The views of a scene show one set of named points, each view turned or mirrored, shifted and resized as a whole, with a little noise and some points left out.

Scene 1
View 1
Z404:   0 -12   0   5   0  10   1  -6   9   4  20  -8  16   9  16  -9  -7  -3 -14 -14  12   5   2  11  -1  -7  13 -20  -8 -18   5 -10  -5  -8  -2   2  10
Z169:  -4   2  -8   1  17 -14  14   9  -3  12   3   0  11   2  24  -2   8  13  -9  -4 -21   2   3   9 -19  14  -5  -3  16 -21  -2   8  -2   0  -4  -8  19
Z663:  -8  -1   1  -5   4  -6  -2   9  10   9   2   7   9  23  15   4 -12  -2 -10 -13  -3   7   3  -4  -5  -4   8   3   1  -7  -4  12   3   1 -12 -11  11
Z907:  12   5  -7   5  14   1  12   7  -5   8   8 -19  13  -8  17  -2   9   8  -3 -16 -20   4  -3   5  -9   6   2 -19   3 -32  -2  -2  -1  -6  -2   1  18
Z70: -10  -7  -1   0   6  -4   6  -1   5   8   6   5   7  12   8   3 -13  -2 -13  -7   4   5  -2   7  -2  -4  -3  -5  -4  -4  -5   3   0  -5  -3  -4  10
Z613: -21  -7   1  -8  -9  -2  -6   9  10 -13 -13  -3  19  21  15   2 -22  -2 -12  -5   4   8   6   6  -2  -9   8  11 -10   9  -2  -4  -1   2  -1  -4   4
Z469:   0 -12   4   7  -1  13  -1 -10  16  10  26  -8   9  16   1  -3 -16 -12 -14 -25  20  10  -9   0  13 -17  10 -27 -17 -18   0  -2   1 -11  -5   3  11
Z352:   0  -4  -5  -2   2   6   9  -3  -2  -8   7 -19  20  -5  11  -3  -3   3  -8 -11  -3   5  -2  13  -4   1   2 -17  -6 -15  -1 -18  -8  -8   6   9  12
Z846:  11   9  -7  -2  10  -2   0  22  -9   1 -10 -14  17  -4  30  -2   8  10   1  -3 -31   2  13   4 -20   5  16   3   3 -21   0  -2   0   2  -6 -10  11
Z669:   4   8  -4  18   9  -2   2  23   6  12  -7 -22  10   5  22  -4   2   4  -5 -22 -22   8  -6  -9   2  -8   8  -9  -5 -33  -1  17  15   2  -9  -7  16
Z219:   7   0  -2  -3  -1   8  -8  12   1  -5   0 -14  21   7  26  -6  -2   1  -5  -8 -10   4  14   5 -11  -4  25  -3  -6 -15   5 -10  -3  -1  -5  -5   6
Z526:   4   6  -2  20   4   5   2  19   4   4 -12 -30   8  -2   8   1  -8  -2  -4 -23 -14  10 -13  -8  14 -17   3 -14 -22 -26  -7   7  16  -4  -3   1  11
Z12: -11  -7  -3   9  -3   3   2   9   1 -10 -12 -20  21   0  23  -9  -8   4 -12  -1  -2   3   5  16  -3  -7   6  -2 -13  -8   2 -13   0  -2   6   0   6
Z11: -13  -4  -7  -2   5  -4  16   1  -6 -10  -8 -14  16  -8   9   2  -8   6 -10  -1  -5   4  -5  18  -5   4 -14  -5  -5  -3  -7 -14  -6  -7  11   6  12
Z257:  -5  -7  -3 -16   3  -2   1  -1   3  -3  11   5  21  14  24  -3  -3   5 -10  -3  -2   3  15  13 -21   8  13  -1  10  -5   4 -10 -13  -1  -4  -5  11
Z8:  -5  -9  -6   7   5   1  12  -4   9   4  21 -17  23   6  24 -16   6   8 -15 -20  -1   6  -2  11  -7   5   6 -25   9 -32   7  -5  -7  -3   1   6  22
Z482: -11  -5  -5   9  11  -9  12   8  -5   6 -10  -2   6  -4  15   1  -5   5 -13   6  -7   0   0  16  -8   1 -11   2  -5  -6  -6   1   3  -4   3  -7   9
Z755:  -4  -7  -4   0   5   1  12  -7   8   6  22 -10  16   9  11  -4  -3   2 -12 -21   3   8  -7   6  -2   2   0 -23   4 -23   0  -3  -6  -7  -1   6  20
Z111: -12  -2  -4  -6  -3  -1   2   9   1 -16 -12 -15  22   6  17   0 -10   4  -7  -6  -7   6   4  10  -6  -2   5   2  -6  -2  -2 -11  -4   0   4   1   8
Z777: -20  -9   2   0   3  -6   6  -1   5   3  -7   8   1  12  -5  13 -27  -8 -15  -2  13   6  -8   8   7 -12 -14   5 -17  12 -12   3   5  -7   1  -4   4
Z176:  -8  -5  -3  -8  -2   1   3   2   2 -11   1 -10  21   7  15  -1  -9   2  -9  -8  -2   6   4  10  -7  -1   6  -4  -3  -5   0 -12  -7  -3   2   3  10
Z983:   9   4  -4  17  12  -1   1  20   3  17   2 -15  12   5  33 -11  10   8  -7 -14 -23   3   6  -2 -11   0  16 -10   4 -37   4  13   8   2 -11 -11  16
Z97:  -3   8  -4  10  12  -8  12  13   6  13  -3 -13   4   6   5   7  -6   2  -5 -24 -17  11 -17 -11   6  -5 -10 -11  -3 -25 -10  21  13  -2  -7  -2  20
Z420:  -1   5  -3   4   1   1  -2  19  -3  -7 -21 -18  13  -1  14   4 -11   0  -3  -6 -15   6   1   2   0 -10   6   4 -17  -7  -6  -3   7  -1   0  -4   4
Z449:  -2  -6  -4  -3  14  -6  14  -5  -4  13  13   9   5   0  10   4  -3   3 -12   0  -2   0   1  15 -12   8  -8  -7   4  -8  -6  -3  -7  -9  -1  -4  12
Z85: -12 -12   2  -1  -9   6  -5  -1  21  -2  15  -9  22  29  19 -11 -14  -4 -15 -23  13  10   2   0   2 -11  19 -13  -4 -14   7  -1  -2   1  -6   0  13
View 2
Z663:  -7   4  -5   1 -18  -1  -1   6   5  -8  -4   0  -4   6  -3   7  -5   5  -9   2  -9   5   6  -3  -1  -1 -10  -4   1  -2  10  -4   4  -4 -12 -13   1
Z469:   7  14 -18 -11  -1 -16 -16   0  11   8 -10   2  -3   2   5   5 -10   4   2   6 -13  -8  13  -5  -8  -6 -26   6   7   1   9  -1  -7  -4 -13  -8 -10
Z169:  -3  -1  -3   2 -21  -6   3   2  17 -14 -11   8  -8  16 -12  11   4   6  -1   1 -10  10 -13  -1   3  -2  -1   7  -5  -7   2  -2  18 -10 -19  -4   5
Z482:   3   0  -6   1  -9  -4   3   2   8 -12 -10   7  -6   0  -5  -1  -2   2  -2  -4  -8   2  -8   1  -2   7   0   8  -4   3  -2   0  21  -6  -9  -3   4
Z176:  -5   3  -8  -2  -8  -6   0   0   5   0  -5   2  -8   4  -2   8   1   7   8   1  -3   4   5  -2  -5   0  -4   9 -12  -1   5   5   5  -2  -6   1  -3
Z526: -10  -2 -22 -10  -5 -13  -9  -1   4  -8   0   9  -1  -9   9   6  -6  -5  -5   0  -4   4   2   1   4  -2 -21  23   9   1  -3 -13   4 -15 -16   1   5
Z755:   6   7 -10  -7  -9 -14  -8  -3  18   4 -11   8  -7  14  -3  10   2   5   7   4 -10   1   1  -2  -3  -7 -16  10  -2  -7   7   4   2  -8 -17  -5  -4
Z669: -18  -2 -18  -6 -18 -12  -6   2  11 -12  -3   8  -1   1   3  13  -7   0  -9  -2  -9  10  -3   0   6  -7 -17  18   7  -3   2 -14   9 -16 -23  -2   8
Z219: -18   6 -16   0 -11 -10  -2   7   6  -7  -4  -4  -7   1  -3  17  -7   9   5   1  -6   9   2  -6  -5  -5  -5  11 -12   1   7  -5   4  -2 -10   8  -2
Z12: -10   2 -13  -5  -7  -9   1   0   5  -2  -4   3  -5  -5   2   4  -5   6   6  -8  -5   3   3  -1  -6   2  -3  17 -14   5   1   5  14  -4  -5   6   0
Z85: -10  10 -11 -10 -15 -11  -8   0  10   9  -4  -1  -2   6   3  10  -9  11   1  -2 -11   1  17  -4  -8  -8 -17   4  -6   0  16   7  -3  -2 -11  -8  -6
Z8:  -2   8 -12  -9 -15 -18  -7  -4  24   5 -13   9  -7  17  -4  14  -1  10   9  -2 -13   4  -1  -2  -4 -11 -13  16  -8  -7   8   7   8 -10 -20   1  -3
Z907:  -4   1 -16  -2 -10 -16  -5   0  17 -10 -10   9  -9  10  -7  16   3   2   7   6  -8   8 -12  -2   2  -7 -10  19  -2  -8  -1  -8   9 -13 -21   5   2
Z777:  12   3  -3  -2  -2   2  -1   2  -3  -3  -5   4  -3  -7   2 -10  -4  -1  -6   0  -5  -7   9   1  -5  12  -8  -5   4   6   2   4   8  -1  -1 -16  -2
Z257:  -6   8  -3   4 -16  -4   3   6  11  -4 -10  -3 -10  13 -12  13  -1  14   7   3  -8   7   0  -5  -8  -3   2  -1 -17  -3  10   7   7   3  -8  -1  -5
Z449:  12   6  -5   3  -8  -6   0   4  14  -9 -15   5 -10  11 -11   4   2   5   3   5 -11   1  -9  -2  -4   2  -3   1  -4  -3   2   1  13  -4 -12  -6  -2
Z613: -11   3  -4  -2 -11   2   3   3  -5   0   2  -2  -3  -4   3   2  -5   7  -1  -4  -2   3  15  -1  -6   5  -4   0 -11   5   8   7   5   2   0  -7  -1
Z70:   5   6  -6  -1  -9  -5  -3   3   7  -4  -9   3  -5   4  -3   2  -3   4  -3   2  -9  -1   3  -2  -4   2  -9   0   0   0   5   1   8  -3  -9 -10  -2
Z11:   6  -2  -6  -3  -2  -6   3  -3   6  -2  -7  10  -9   1  -3   0   7   1  11  -1  -1   2  -4   3  -2   6   0  15 -10  -1  -4   7  14  -6  -5   2   1
Z111: -10  -1  -7  -2  -8  -3   3   0   1  -2  -1   3  -6  -1   0   7   1   5   7  -2   0   7   5   0  -3   2  -2  11 -13   0   3   5   8  -3  -4   2   1
View 3
Z257:  -2  13 -22   9  -9   5   5   2   4  10  -1  16   4  11   8 -14   5   6 -10   0  35  -1  -2  -3   2 -10   8  -9   9  14  25  -4  10  25  15  -6  -9
Z907: -22  22  -8  11  -1 -27  -3 -12 -16  24 -18  22  -9   1   0  -8  14  -6  -8  -9  29  -3  -4  19   5  -4  -2   4   9   6   8  10  15   7  17  -5 -18
Z469: -16   6 -10  -7   0 -41  12  -3  -7  35 -10  24  11  11  16 -10   9 -29  20  -7  21  10 -18 -11  -4 -13  18  -8   9  12   5 -13  -3  25   2  19   9
Z663:  -8  25 -10   9  -3  -9  10 -11  -6  14   5   5   6   8   8  -6   3  -3   0   2  11  -5 -20 -12  -5   1  15 -11  -5   4  12  -3   5  33  -1  -8   0
Z613:  11   9 -12  -8  -3  -6  17  -8   7  -8  12  12   6  15  24  -2   5  -1  -5  11  15  -6  -9 -12  -6  -2  11   3   1  10  16 -12   7  23  -2   0  -1
Z352:  -6   7 -12  -4  -3 -26   4  -6  -3  13 -10  29  -3  10  17  -8  11 -12  -4  -7  33  -1   1  13   1 -12   4   9  16  13  15  -6  14   8  12   6 -14
Z449:  -4  23 -14  13  -7  -6   0 -14   2  21  -6  22  -7  10  15 -14  -2  -7  -6 -18  28   2 -12  10 -12 -19  10  -4   7  10  12   4   6  26   7  -7 -22
Z420:   2  20  -1  -1   3 -25  12 -17  -1  -6  -5  11  -3   1  19   4  15  -3  -3  11  11  -9  -2   5  -4   1   2  16  -8   7   7   4  14   8   0   2  -7
Z8: -20   3 -20  -1  -3 -22   3  -1 -18  30  -5  33  -2  16  -1 -13   8 -12  -6  -8  36   5 -11   4   9  -4  -2  -8  23   6   9   0   3  11  22  -4 -11
Z983: -23  23 -10  16   3 -21   6 -10 -21  21 -13  14  -6  -2 -13  -4  16   2  -7  10  21   1  -9   2   9   7  -8  -4  -4   0   0  25   2   9  18 -11  -8
Z176:   0   9 -14  -4  -3 -14   8  -5   1   4   0  20   1  12  17  -7   9  -4  -6   1  27  -4  -3   1   0  -7   7   4  10  12  18  -8  12  15   8   1  -9
Z404: -10   4 -17  -2  -3 -24  11   0  -3  26  -9  27   5  11  11 -12  10 -16   7  -2  32  11  -7  -6   0 -13   7  -6  11  14  10  -3  -1  19  12  10   0
Z111:   5  10 -11  -7  -2 -14  12  -9   1  -6   3  18  -1  12  19  -2  10  -1  -9   7  22  -9  -1   2   0  -2   3  10   6  10  16  -7  15  11   6  -1  -9
Z97: -22  30   3   4   4 -36   1 -26 -24  22  -3  12  -6   5   6  -1   6 -15  -1  -9   4 -11 -26   9  -4   7   8   3   0  -4  -2   4  13  17  -2  -9 -12
Z219:  -6  14 -14   7  -1 -15  11   0  -2   5 -11  14   3   0   5  -4  19   4  -4  15  28  -1   6  -3   8  -2   1   3  -1  12  15   5  10  12  14   4   0
Z846: -10  27  -9  18  -1  -9   3 -10  -7   2 -13  10  -7  -6  -2  -3  18  13 -15  11  26  -8   6  11   7   3  -6   7  -6   7  13  18  17   7  17 -11 -14
Z70:  -2  19 -11   3  -4 -14   8 -14   0  16   2  17   1  12  18  -9   0 -11   1  -8  18   1 -17  -2 -11 -11  13  -5   3   8  10  -3   3  28   0  -2 -10
Z777:  11  19  -4  -7  -3 -17  14 -24  10   5  10  15   1  16  36  -4  -4 -19   6 -10   6  -2 -23  -5 -24 -14  20   3  -3   9   6 -11   2  33 -15   3  -9
Z755: -19  10 -15   0  -4 -26   2  -6 -14  32  -6  27   1  14   7 -13   5 -16   0 -14  29   2 -15   5   2  -8   9  -7  20   8  11  -8   8  18  12   0 -10
View 4
Z169:   4  -7  -1   1  13   6 -12  15  -8   7  -6   9   3   7  15  -5   2  10  -4   5   4  -7   9  13   1  -5   7  12 -12   4   7 -15  -6   4  -5   3   4
Z70:  3 -1 -8 -1  4 -5  1 13  4 -4  0 -2  0 -2  2 -4  3 -1 -7 10  6  5 -2 12 -3 -4  2 -2 -9  5 -3 -4 -5 11 -5 11  3
Z777:   8   3 -13  -8   3  -9  10  21  19  -3   6  -9   5  -9  -3  -5   1  -6 -10  13   7   6  -6  17  -4  -5  -4  -8  -7   9 -13   3  -9  19   2  12   3
Z663:   0   4  -7   1   0  -4   4   5   4   4  -4  -5   5   0   3   6   2   1  -8   1   7   2   5   8  -4  -9   6  -8 -10   7   1  -9  -3   7  -2  11   6
Z97:  -3 -12 -15   6  12  -2  -9  13   9   3 -12 -13   7   1  13  -4  -1  -6 -10  -8 -11  -5   5  21   3  -3   5   2  -1   8   7  -4   2   3   7  14   5
Z983:  -4 -16  -1   7  11   7 -11   0  -4   5 -11   5   7   7  16   3  -1   7  -4  -3  -1   0   5   6  -4  -5  20  10  -8  -4  12 -16  12  -5   3  15  13
Z111:  6  0 -2 -4  8  7  9 12  1 -2 10  4 11  2  6  2 -3  4  3 13  1 -2 -5  6 -6 -5  6 -2 13  2 -6 -2 -9  1 -4 10  4
Z482:  9 -9 -4 -6 13  4 -1 21  7  4  3  7  8  0  9 -8 -1  5 -4 13  7  0 -2 16 -3 -4  5  8 -8  2 -5 -6 -5 11  3  7  7
Z11:   8  -6  -4  -5  14   7   1  24   1  -5   9   5   6   2   9 -11  -1   2   2  18  -1  -2  -6  14  -2   1   0   6   9   4  -8   1 -13   6  -5   7  -1
Z8:   0 -10  -4   8  13   1 -12   3 -12 -17  -4   5  -4  10   9  -4   1   1   1  14  -8   2  -5   3   0  -3   7  11  -2   1  11  -9   3   1 -18  17   0
Z669:  -4 -16  -7   7  13   4  -7   2   5   5 -11  -5  13   4  15   4  -4  -1  -5  -8  -9  -3   3  12  -2  -5  16   4   1   0  10  -9  11  -3   9  17  13
Z404:  -2  -8  -5   4   4  -3   0   2  -4 -18   0   2  -6   2   1  -4   1  -4   0  14   0  13  -9   1  -7  -1   9   0  -3  -3   0  -3   5   3 -13  19   3
Z846:  -2 -10   4   1   8  16  -2   9  -8  14  -1  12  10   6  17   1  -3  13   2  -1   6  -3   9   6  -7  -1  20   6   4  -4   1 -12  -2  -9   4   5  11
Z449:   3  -5  -5  -1   6   0  -6  20  -4  -2  -1   6  -7   1   6 -13   4   4  -5  12   9   5   3  14  -2   1   3   5 -14   3  -4  -7  -9   8  -8   5   0
Z219:  -3  -5   2   1   3   9   6   1  -6   0   2   7   6   4   7   5  -3   6   4   6   6   6  -1  -1 -10  -2  18  -2   6  -5  -2  -7   2  -7  -3  14   9
Z12:   7  -8   0  -4  12   6   6   9   4  -6   9   7  11   2   6   0  -4   3   3  18   1   3 -11   4  -8  -4  10   4   8  -3  -5  -3   1   3  -1  16   9
Z907:  -5 -17  -4   7  13   8 -13  13  -9  -2  -7   5  -1   7  16 -10   0   3   0   1  -5   0   4  12  -2   5  12  10   2  -2   5  -7   1  -7  -3  10   3
Z613:   8   9  -5  -7   2  -1  17   6   8  -1  10  -2  13  -2  -1  10  -2   2  -1  14   7   1  -6   3  -7 -12   4 -11   5   6  -7  -3  -8  10  -4  13   6
Z526:  -4 -19 -11   4  13   3  -2   8  13  -2  -5 -11  13  -1  11  -2  -6  -8  -3  -4 -14   3  -4  15  -4   0  12   0  12   0   0   2  11  -3  13  22  11
Z469:  -7  -8 -13   7   0 -12   1   1   4 -23  -4 -12  -9  -3  -4  -5   1 -15  -6   8  -5  18 -11   5  -6   1   5  -8  -3   1  -1   3   9   5 -10  25   2
Z420:  1 -8 -4 -4  8  8  8 13  9  7  5  0 16 -1  9  1 -5  2  0  4  1  0 -2 11 -8 -2 12 -3 13 -1 -8 -1 -2 -1 10 13 11
Z352:   0  -9  -3   2  10   6  -2  14  -6 -12   5   5  -1   4   8 -10  -1  -1   4  14  -4   5  -7   7  -5   4   6   4  11  -1  -4   1  -4  -3 -10  13   0
Z176:  3  0 -3 -1  6  4  5 10 -4 -6  7  4  4  3  5  0  0  3  2 13  2  2 -4  4 -6 -3  6 -2  7  2 -4 -3 -8  2 -9 11  2
Z85:  -1   3  -7   5   1  -7   6  -7  -2 -17  -1  -6   1   3  -2  11   1  -4  -2  10  -2   8  -8  -3  -6 -10   7  -8   0   4   6  -6   4   5 -14  22   3

In a view up to two points have been moved. Name them for each view, in the order of its rows, or write none.
view 1 | none
view 2 | Z257
view 3 | Z663, Z613
view 4 | Z12
